The views of a scene show one set of named points, each view turned or mirrored, and shifted as a whole, with a little noise and some points left out.

Scene 1
View 1
<277>: [ -2   0   8  -6  -4 -10   2 -10  -9   0 -11  -6   2  14   3  -6 -10  -4
  16  -5  -7 -15   2  -4   9 -11   5  -2  -6  -1   2  -1  -4   6  -4 -13
 -18   9 -19  -7  -2  -6  -1   4  11   1  -7   4  -3   1  -3]
<311>: [  6   6  10  -3  -5  -1  -4  -9  -2  -3  -7  -7   9   6   3  -7 -13  -4
   8  -8  -6 -15   4   5   0  -9   4  -6  -6   2   3  -2  -6   6 -15  -9
 -15   8 -10  -4  -5  -6   0   6   1  -4  -5   2  -6   4  -6]
<256>: [  6  16  11   7   4  15   0 -11  10  -4  -2  -4   6  -7   7 -14 -18  -1
  -8 -13  -6 -15   0  10  -9  -7  11 -16  -3   2   7   9  -4  15 -26   2
  -3  -5   3  -1 -12   2  12   4 -11 -13  -5 -10  -8  -2  -9]
<199>: [  0  10   8   5  10   7   3 -13  -1   2  -8  -5   1   2   8 -12 -17  -8
   3 -10 -10 -15   4   0  -2  -8   8 -12  -4  -2   1  11  -7  19 -16  -1
  -7  -1  -5   0 -10   1   5   5   1  -7  -8  -6  -5  -3  -7]
<140>: [-10   5  11   2   2  -3   2 -11   7   1  -4   3  -2   2   3  -9   4   1
  -1  -5 -18  -8   0  -2   9 -16  14 -20   9  -4   6   3  11   4 -13   1
  -2  -3   2 -18   5   8  13 -10   2   2  -7 -10 -11 -11   5]
<181>: [ 12  17  11   5   2  16  -7 -10   7  -6  -1  -8   6  -2   6 -11 -13  -5
  -4 -19 -11 -14   6  12 -11  -5   7 -11  -7   4   5   0  -7  14 -28   1
  -5   1   3  -1 -10  -2   6   5 -10 -11  -5  -3 -10   5  -8]
<70>: [  5  13  11   6   2  11   2 -10   2  -3  -7  -5   7  -4   9 -13 -23  -3
  -5 -13  -2 -17   2  10  -7  -6  10 -11 -10   2   6   8  -7  17 -21  -2
  -9   0  -4   1 -18   0   8   8  -6 -15  -7  -7  -4   4 -12]
<71>: [ -8   2   9  -2   5  -7   9 -10 -10   3 -11  -3   1   9   6  -8 -15  -5
  14  -1  -6 -17   2  -7   7 -13   9  -4  -1  -2   1   8  -5  13  -4 -11
 -15   5 -16  -4  -7  -1   3   4  13  -2  -6  -3  -1  -3  -3]
<279>: [ -9   0   8  -3  -3  -9   2  -8   0   0  -7   0  -1   7   2  -8   1   0
   7   1 -14 -12   0  -5  11 -15  11 -14   5  -3   4   0   6   2  -6  -7
  -8   4  -7 -17   6   2   7  -7   8   5  -6  -6  -8  -7   3]
<61>: [ -9   1   8  -4   6  -8  -1 -11   4   3  -4   1  -6  13   3  -6  13  -2
   9  -6 -27  -9   3  -9  10 -15  11 -16  13  -6   2  -3   9   2 -10  -1
  -2   2   1 -22  14   3   6 -12  10  13  -5  -6 -13 -13  10]
<201>: [ -7   3  10   0   1  -7   4 -10   1   1  -8   2  -1   5   2  -7  -4   2
   3  -2 -13 -12  -1  -2   9 -14  12 -13   5  -3   5   2   5   5  -9  -3
  -6   1  -3 -14   3   3  11  -6   5   2  -7  -9  -8  -6   0]
<190>: [  1  14  10  10  15  12   9 -13  -3   2 -10  -4   5  -2  13 -17 -31  -8
   0 -10  -2 -21   0   1  -7  -7  13  -8  -7   0   1  22 -15  28 -19  -1
 -10  -6  -8  10 -23   5   7  12  -3 -17  -7 -10   2  -5 -14]
<216>: [  5  11   9   2   3   8  -5 -11   7  -2  -3  -4   1   4   6  -9  -3  -3
  -3 -15 -18 -12   3   5  -5  -8   8 -16   2   1   6   1   0  11 -24   3
  -2   0   5  -7  -1   0   7   1  -6  -4  -5  -4 -11  -1  -1]
<203>: [  3   9  12   0 -10   0  -4  -8   7  -6  -5  -2   7  -1   1  -9 -12   5
  -3  -7  -4 -12   0  11   2 -13   8 -12  -5   3   9  -1   3   4 -16  -6
  -8   6  -4  -8  -7  -2   9   1  -4  -5  -7  -5 -10   4  -7]
<52>: [  8  16   8   5  14  16  -4 -15   0   0  -3 -10   2   5  10 -10 -15 -13
   1 -21 -15 -16   7   3 -11  -4   6 -11  -4   0   0   8 -14  19 -29   3
  -6  -3   0   4  -9  -1   2   8  -5  -9  -5  -3  -7  -2  -7]
<79>: [ -1   4  11  -2  -6  -6   2  -7  -3  -4  -9  -2   8   3   4  -9 -18   0
   6  -2   0 -15  -1   4   4 -12   9  -7  -6   1   7   3  -1   7  -9 -11
 -14   8 -12  -4  -8  -1   6   4   5  -7  -7  -4  -3   1  -8]
<11>: [  2   3  11  -2 -12  -5   1  -6  -3  -7  -9  -4  11   2   2  -9 -22   3
   6  -1   7 -17  -2   9   4 -12   7  -5 -10   4   8   0  -2   5  -8 -16
 -19  11 -17  -3 -10  -6   5   9   2  -8  -7  -1  -1   8 -12]
<272>: [  3   7   7  -5  -1  -4  -5  -9  -1  -1  -5  -9   2  13   3  -4  -3  -7
  10 -11 -16 -14   6   0   4 -10   5  -7  -1   1   2  -5  -3   5 -16  -6
 -10   8  -6  -7   2  -6  -2   1   4   2  -6   3  -9   1  -1]
<64>: [  1  13   8   5  15  12   5 -13  -1   3  -6  -5   1   2  10 -14 -17  -9
   1 -12 -12 -17   4  -1  -4  -7  10 -11  -1  -1   0  12 -10  22 -19   2
  -6  -5  -3   2 -11   1   6   7   1  -6  -9  -7  -4  -5  -6]
<104>: [  5   9   9  -2  -5   2  -6  -9   5  -3  -5  -3   2   4   4  -9  -5  -2
   2  -9 -12 -13   3   7   2 -11   9 -13   0   0   8  -3   1   6 -20  -2
  -5   3  -2 -10  -1  -3   9  -2  -2  -2  -7  -5 -12   0  -2]
<81>: [ 10  12  11   2  -3   9  -4 -10   2  -6  -4  -8   9   1   5  -9 -19  -4
   1 -16  -4 -16   4  10  -7  -7   5  -8 -10   3   5  -1  -8  12 -22  -6
 -11   5  -7   1 -11  -6   3   9  -6 -11  -6   0  -5   7 -11]
<294>: [ -6   3  13   1 -10  -6   7  -5   0  -6 -11   2   9  -4   2 -12 -23   7
   1   3   6 -13  -6   7   7 -15  13 -10  -5   0   9   7   4   7  -5 -12
 -14   5 -13  -6 -11   3  12   2   3  -8  -8  -8  -1  -1 -11]
View 2
<190>: [ -2   2   3   3   0   8   5   2   4  10  10   3  18 -15  14 -15   2  -6
 -18 -13  -4   3  -6  -8  -1 -11   4   1   0   2  -6  -5  -9  33  -3   0
 -11   9 -12  -3  -6   8   3   0  -5  14  14   1   8  -5   0]
<70>: [  8   7   7  -5  -1   5   6   2  -4   1   9   4  10  -7   7 -13   1  -2
 -10 -12  -1   0  -7  -5   5  -2   3   3   4  -1  -7  -9  -6  27  -5   9
  -3   8  -6   0  -3   2  -3   2   8   7   6  -9   4  -5  -4]
<203>: [ 15   3   9  -2   1   1   7   3  -9  -9   3   1   0  -1   0  -8   2  -1
   1  -8   5  -3  -3   0   8  -2   4   4  -6 -10  -5  -6  -5  10  -9  16
   2   3   0  -3   2   0   0   7  15   0  -1 -13   6  -5  -3]
<11>: [ 16   8   8   2   5  -1   7   7  -2  -1   4   1   1   0   8 -11   9 -17
   2  -4  12  11   2   4   2  -9   9   3  -7  -2  -1  -4  -6  13  -7  17
   2  11  -5  -6   2  11  -4  19  10  -4  -1 -16   6   1   1]
<81>: [ 14   9   5 -11   2   4   2   6  -1   1  11   9  11  -6   7  -8   2  -6
  -4  -9   2   0 -10  -1   4  -2   4   0   3  -2 -11 -11  -1  20  -7  11
  -1   8  -4  -2  -2   1  -4   5  11  -1   5 -12   6  -1   1]
<279>: [  6  -5   3   5   3  -1  -4   7 -12 -10  -7  -4  -2  -2   2   2  -1   6
   4  -2   5  -6   1   4  -3 -13   3   3 -17 -17   2   0  -2 -13 -11  10
   3  -2   3 -19   4   1   9   1   2  -5   3 -10   5  -2   6]
<140>: [  3 -10   6   4  -1   0  -2   0 -15 -16  -7  -7  -2  -4  -5  -2  -5  15
   0  -5  -2 -13  -2   1   3  -8   0   3 -13 -22   1  -3  -5 -10 -12   7
   3  -7   5 -13   4  -6  12  -8   4   0   3  -5   6  -7   0]
<71>: [  9  -2   1   3   7   0  -3   9  -4  -1  -3   2   4  -5   9   0   6  -6
   5   0   8   3   2   5  -9 -17   5   1 -17 -11   0  -2  -2  -5 -10   9
   0   4   0 -20   2   9   4   9  -1  -7   5 -11   6   5   9]
<181>: [ 12   8   6 -17   1   5   1   4  -7  -3  11  10  13  -9   4  -7  -4   4
  -5 -12  -4  -8 -13  -5   7   2  -1   1   5  -5 -15 -14   0  24  -5   9
  -1   5   0   2  -3  -7  -2  -3  13   4   4 -10   7  -5  -1]
<277>: [ 10   3   1  -1  11  -2  -5  12  -1   0  -2   4   5  -5  10   1   8  -9
   7  -2  13   6   2   4  -8 -16   7   0 -14  -9  -3  -5  -1  -2 -10  12
   0   6   0 -19   2  12   4  12   1 -12   5 -13   8   6  10]
<61>: [  4 -10  -1   0   4  -1 -11   8 -15 -15 -12  -2   1  -7  -1   9  -6  18
   8  -3   1 -16  -3   5  -7 -14  -2   2 -20 -24  -1  -3   2 -22 -15   6
   5  -9   9 -21   2  -5  15  -9   1  -9   6  -7   8  -1   7]
<201>: [  6  -5   4   5   3   0  -3   4 -10 -10  -6  -5   1  -3   0  -2  -1   7
   2  -5   2  -8   0   2   0 -12   1   4 -14 -17   1  -3  -4  -6 -11   8
   2  -3   2 -15   2   0   9  -1   2  -3   4  -8   6  -3   3]
<64>: [  1   0   1  -3   1   9  -1   2  -2   2   5   5  16 -14  11  -8  -3   5
  -8 -11  -3  -5  -8  -5  -2  -9   1   0  -3  -4  -5  -8  -4  18  -5   0
  -7   4  -6  -8  -4   2   5  -6  -1   6  10  -2   7  -3   2]
<272>: [ 11   2   1 -12   8   0  -7  11  -6  -4   0   8   9  -6   6   3   1   0
   7  -4   5  -3  -5   4  -3  -9   2   1  -9 -10  -9  -8   2   0 -10  12
   3   4   5 -15   0   1   0   3   7 -11   3 -13   9   3   7]
<199>: [  4  -3   2  -1   1   5  -2   3  -6  -2   0   1  10 -10   4  -6  -2   5
  -6  -8  -3  -7  -7  -3   0 -10   0   2  -4  -9  -3  -6  -4  12  -9   4
  -2   3  -1  -9  -1   2   5  -4   2   4   8  -4   6  -5   1]
<311>: [ 14   6   5  -9   7   2   0   8  -4   0   4   7   7  -4   7  -4   5  -7
   3  -5   6   3  -4   2  -1  -6   5   0  -5  -6  -7  -9  -1   9  -9  13
   2   7  -1  -9   2   3  -2   8   9  -8   2 -14   7   1   4]
<52>: [  4   5   1 -17   4   8  -3   5  -1   3  10  11  22 -14  10  -4  -6   4
  -8 -12  -4  -6 -13  -5   0  -4  -2  -1   5  -1 -14 -14   2  23  -5   2
  -6   7  -2  -6  -6  -2   0  -7   4   3  10  -5   8   0   2]
<294>: [  6  -1   9  16  -3   1   9   0  -4  -2   1  -8  -3  -2   5 -18   6  -8
  -9  -7   4   3   3  -2   5  -9   7   5 -10  -7   4   0 -12  14  -7  12
  -2   5  -9  -4   1   9   4   9   2   8   5  -6   3  -7  -4]
<79>: [ 12   3   5   2   6   0   3   7  -3  -2   1   1   0  -3   7  -9   6 -10
   0  -2   8   5   0   2   0 -10   7   4 -10  -8  -2  -5  -6   8  -8  14
   0   6  -3 -10   1   9   0  11   4  -2   3 -12   6  -2   3]
<256>: [  6   3   8  -6  -4   7   6  -1  -6  -4   7   1  11  -9   3 -12  -4   6
 -12 -13  -6  -8 -10  -7   8   1   0   3   4  -4 -10  -9  -6  23  -6   6
  -4   4  -4   3  -1  -3   2  -4   9   9   5  -6   4  -8  -4]
View 3
<79>: [ 12  -5  -9   3   0   4   8   4  13  -8   9   3   4  -5   3   1  -8   1
  -2  11   2   7 -10  23  -4   8   0  -2   1   1  -5   4   7  -4   0   3
  -3   5   9 -11  -4  -7   3  11   7   0  -1  -4   3   3  -4]
<199>: [  0  -1  -2   1   5  -7  11   4   1  -5  -1   7  11  -6  -2  -6 -12  -5
   0  11   2  -1  -2  18   4   7   4   7   7   6  -7   6  11  -5   3   0
  -3   1  12  -6  -8   0 -11   5  -2  -4  -6  -8   2  -5   4]
<71>: [ 12  -1  -9   0  -2   1   9   9  12 -11   6   3  13  -5   0   5 -14  -3
 -18  10   2   5  -4  18  -3  13   3  -2  -1   3  -7   5   7  -8   2   3
   2   1  13  -9  -9   0   0  10  12  -2   1   2   8   4   2]
<64>: [ -4   0  -4  -2   5 -12   7   5   3  -4   2   7   8  -8   0  -6 -12  -8
  -2  16   1   0   2  18   9   6   3  14   4  12  -8   6   8  -9   1  -1
  -4  -3  15  -9  -7   3 -17   2  -5  -6  -7 -10   3  -4   8]
<104>: [  4  -7   7  -1  12   2  13   7   0  -1  -1   7   1  -4  -4  -5 -11  -3
   3   9   2  -2 -13  16  -3   4   3   6  11  -5  -6   6   9  -3   0   5
  -4   5   3  -4  -8  -3   0   7  -2   1  -8  -8  -6  -2   2]
<61>: [  8  -3  11  -1  13  -1  27   7  -8  -6 -11  13  19   2 -12  -8 -25  -8
 -18   0   3  -8  -9   7  -5  11  15   1  20  -9 -11   7  17  -5   7  11
   4   7  10   0 -19  -2   2   7   3  -2  -2  -1  -7  -6   5]
<11>: [ 13  -8 -11   4  -2   7   4   3  17  -8  14   1  -3  -8   5   1  -2   2
   4  14   3  12 -11  27  -5   5  -6  -3  -4   1  -4   2   2  -5  -3   2
  -5   4   6 -12   1  -7   6  14   8   3  -2  -4   3   6  -4]
<294>: [ 11  -4 -20   6  -5  -2  11  -3  14 -12   2   3   8  -5   7 -10  -4   2
   5   7   6  10  -2  32   2   8   3  -8   4   7  -6   5  13  -3   5   0
  -3   4  13 -13  -1 -11  -2   9   1  -6   0  -4   5  -6  -2]
<190>: [ -5   3 -15  -1  -2 -17  -1   3  11  -3   6   4   9 -12   6  -5  -8  -6
   5  18   4   8   8  25  16   8   0  10  -3  23  -6   5   6  -7   0  -7
  -5  -4  18 -14  -2   4 -21   3  -6  -7  -7 -13   9  -7   6]
<216>: [ -3  -5   9  -1  14  -5  13   4  -3   0  -3  10   2  -3  -7  -8 -12  -7
   6  10   2  -5  -8  15   3   4   5  14  13  -1  -7   5   9  -3   0   4
  -7   2   4  -4  -7   0  -6   6  -6  -1  -7 -11  -5  -6   3]
<70>: [ -2  -3  -7  -1   4  -6   2   1   8   0   5   7  -1 -10   4  -8  -3  -3
  14  17   1   5  -3  24   7   4  -2  10   2  11  -5   4   6  -4   0  -2
  -9  -1   8 -12  -2  -3 -12   7  -7  -3  -7 -12   1  -5   1]
<140>: [  7  -6   3   1  11   1  27   2  -5  -7 -12  14  17   1  -7 -14 -19  -2
  -5   0   4  -7  -7  13  -3   9  14  -1  21  -9  -8   5  20  -2   9   7
   0   7   7  -4 -14  -9   0   5   1  -3  -2  -2  -8  -7   1]
<201>: [ 11  -3  -3   2   5   0  26   3   0  -9 -10   8  19   0  -4 -10 -20  -2
 -12   2   6  -3  -5  15  -4  13  12  -3  14  -3  -9   5  18  -4   8   8
   3   6  12  -4 -13  -7   2   7   4  -2   2   0  -1  -6   2]
<277>: [ 15  -3  -2  -1   0   7   7  12  12  -9  12   1   7  -4  -3  10 -12  -3
 -20  13  -1   6 -10  14  -8  10   1   1  -1  -3  -6   5   3  -7  -3   5
   1   5  11  -6  -8   0   7  13  15   1  -1   3   6   7   1]
<272>: [  8  -6   9  -3   9   4  10  13   5  -1   7   6   1  -3  -7   4 -15  -5
 -10  13  -1   0 -15  10  -4   5   3   8   5  -5  -8   3   5  -6  -3   6
  -2   5   4  -5  -8   1   5  12   7   5  -8  -5  -1   5   3]
<52>: [ -8   1   6  -6   9 -13   2   9   0   4   5   9  -1  -8  -2  -3 -11 -10
   2  20   0  -1  -3  15   9   3   1  23   2  11  -7   6   3  -7  -3  -3
  -7  -2   8  -5  -6   7 -17   4  -6  -2 -12 -14   1  -5   7]
<81>: [ -1  -6   3  -1   5  -1   1   6   9  -1  12   5  -8  -9   2  -4  -4  -3
  11  16   0   4  -9  20   3   2  -4  12   0   4  -5   4   1  -6  -7   0
  -8   1   4  -8   1  -1  -7  10  -2   2 -10 -12   0   1  -1]
<181>: [ -7  -5   8  -3  12  -6   4   6   3   5   4   7  -7  -8  -1  -7  -6  -7
  15  15   0  -1  -8  18   5   0   0  18   7   3  -6   3   5  -5  -3  -1
 -10   1   2  -6  -4  -1 -12   6  -9   0 -12 -16  -4  -5   2]
<256>: [ -6  -4  -1   0   9  -8   8  -2   2   1  -1  10  -1  -8   1 -15  -5  -5
  19  12   2   0  -2  24   9   2   1  13   7   7  -4   4  11  -2  -1  -2
 -10  -1   8 -10  -1  -4 -14   4 -12  -4  -8 -16  -4 -10   2]
<203>: [  7  -8  -2   4   8   4  10   1   6  -4   5   8  -2  -2   0  -9  -5   0
  10   7   3   4 -12  22  -3   3   1   2   7  -4  -6   3  10  -3   0   4
  -7   6   2  -7  -2  -9   3  10  -1   1  -5  -8  -4  -2  -4]
<311>: [  7  -7   2  -1   5   4   5   9   9  -3  13   4  -5  -6  -2   2  -8  -3
  -1  15   0   4 -14  17  -2   4  -2   6   0  -3  -5   5   2  -5  -5   2
  -5   3   4  -6  -3  -3   1  11   5   4  -6  -7   0   5  -2]
View 4
<64>: [  2 -13   1   2  -1 -16  -2  -7   3  11 -15  13   4  -2   5  15  -3   6
   1  10 -14   2  10  -4   7  -6   3  10   2  -4  -6  -4  -9   1  -6 -14
 -10  -1   4   9 -23  -7   1  12  -1  -4   0   3   3 -15  -5]
<311>: [ -5  -3   2   3  -5  -4  -6  -6  12  -6  -5   6  -8  -1   0   7  -2   0
  -6   3  -8   4   8   0  -3   0   0   3   0  -1   8  -9   0   3   4   7
 -10  -5   5   6 -17   4   0   9   6  -3   5   1  -1  -5  -4]
<104>: [ -6  -7   4   2  -1 -12  -5  -3   3   2 -12   7  -3  -3  -4   5   1   0
   2   3 -17  -3   6  -2  -1   4   0   5  -7  -6   2 -10  -1  11  -6   4
  -5  -7   8   5 -16   6  -2   1   3  -1   6   2   9  -8  -5]
<279>: [  6   0   2  -6   3 -12  -5   8   1  -4  -2   2   2  -8  -3   5  -7   5
  -2   6 -16 -12  11  -3  -5  16  -5  12  -1  -6  -1  -8  -1   6  -6  15
  -6  -7   4   6 -15  18   0  -5   0   0  14   1  17 -16  -5]
<201>: [  7  -1   2  -5   5 -13  -4   5   0   2  -6   3   2  -9  -1   8  -6   4
  -1   8 -17 -11  10  -4  -3  12  -5  10  -2  -7  -2  -7  -2   8  -9   7
  -4  -6   6   7 -17  16  -1  -2   1  -2  12   2  13 -17  -5]
<71>: [ 10  -1   1  -5   1  -9  -2   1   8  -5   4   6   2  -4   7  12  -9   8
 -11  11  -4  -3  14  -2  -1   8  -3  10  13  -1   0  -6  -4  -5   2   6
 -14  -5  -1   8 -20   7   4   6   0  -3   9   1   3 -17  -2]
<190>: [  6 -10   1   0   3 -12  -2 -12   4  18 -18  19   4  -3  10  22  -5  10
  -2  16  -5   7  11  -9  10 -11   2   7   9  -1  -3  -6  -6  -3  -4 -20
  -7   4  -1  12 -27 -15  -1  22  -2  -7  -3   1  -7 -16  -1]
<181>: [-11 -13   4   8  -3 -11  -4 -15   6   8 -22  11  -7   1  -4   9   4  -1
   5   0 -16   8   4   0   4  -9   4   2 -13  -6   2 -10  -4  11  -5 -10
  -6  -4  10   6 -21  -9  -4  11   3  -6  -3   2   1  -4  -5]
<199>: [  3  -9   2  -1   2 -15  -4  -2   0   8 -13  10   2  -6   3  13  -3   5
   1   8 -15  -2  11  -5   2   0   0   9   0  -5  -4  -7  -6   6  -7  -7
  -6  -3   5   9 -20  -1  -2   7   1  -4   2   2   8 -15  -4]
<81>: [ -9  -6   3   5  -5  -6  -5 -15   8   4 -13  10  -8   0   0   8  -1  -1
  -2   2  -9   9   6  -1   1  -7   2   0  -3   0   6 -10   0   5   4  -5
  -6  -2   7   6 -19  -6  -3  14   6  -6   1   0  -4  -4  -3]
<216>: [ -7 -13   4   4   0 -16  -4  -7   2   6 -16   8  -1  -2  -4   6   3   0
   6   1 -20  -1   5  -2   3   0   3   8 -12  -9  -3  -9  -5  11 -10  -4
  -6  -6  10   6 -18   1  -2   3   3   1   2   2  11 -10  -7]
<277>: [  4   1   1  -3  -4  -4  -2   1  13 -14   6   2  -3   0   0   6  -6   5
 -11   6  -4  -4  14   2  -4   8   0   6  11   0   6  -7  -5  -4   6  14
 -16  -6  -2   6 -16   9   3   5   5  -2  11   0   2 -11  -5]
<140>: [  3  -4   1  -5   5 -17  -3   8  -4   6 -14   2   3 -10  -6   5  -3   3
   5   5 -21 -13  10  -6  -2  15  -4  14  -8 -11  -5  -8  -2  12 -16   6
  -1  -7  10   7 -17  16  -2  -8  -1   1  10   3  20 -19  -5]
<256>: [ -6  -9   2   4   2 -14  -6 -12  -1  17 -27  14  -3  -6   1  12  -3   1
   7   7 -13   6   4  -7   4  -8   1   5 -10  -7  -1  -9  -2   9  -7 -15
   0   0  10  10 -21  -7  -6  11  -1  -6   0   0   3  -9  -3]
<203>: [ -5   0   3  -1  -1  -6  -7  -6   4   4 -18   8  -6  -7  -4   5  -5  -2
   1   5 -10   0   4  -3  -4   4  -4   4  -9  -4   6 -11   4  10  -1   2
   2  -3   9   7 -14   4  -5   5   2  -6   6   2   4  -5  -1]
<52>: [ -9 -18   3  10  -3 -15  -3 -14   8   8 -14  11   1   4   5  12   4   2
   2   2 -15   7   9  -1   7 -13   8   7  -3  -4  -4  -9 -11   6  -5 -15
 -14  -6   6   7 -24 -11   2  13   2  -2  -3   3   3 -11  -9]
<61>: [  3  -8   2  -2   2 -21  -1  11  -1  -6   0  -1   8  -6  -7   3  -1   4
   2   1 -26 -17  12   0  -2  18   0  15  -5 -10  -6  -7  -8  12 -16  16
 -11 -13  10   5 -15  23   3 -13   1   4  14   5  28 -21 -12]

Which points are out of place in each view (at most two, in the order of its rows)? Write - if all are in place.
view 1 -> <199>, <294>
view 2 -> <71>
view 3 -> <61>, <201>
view 4 -> -
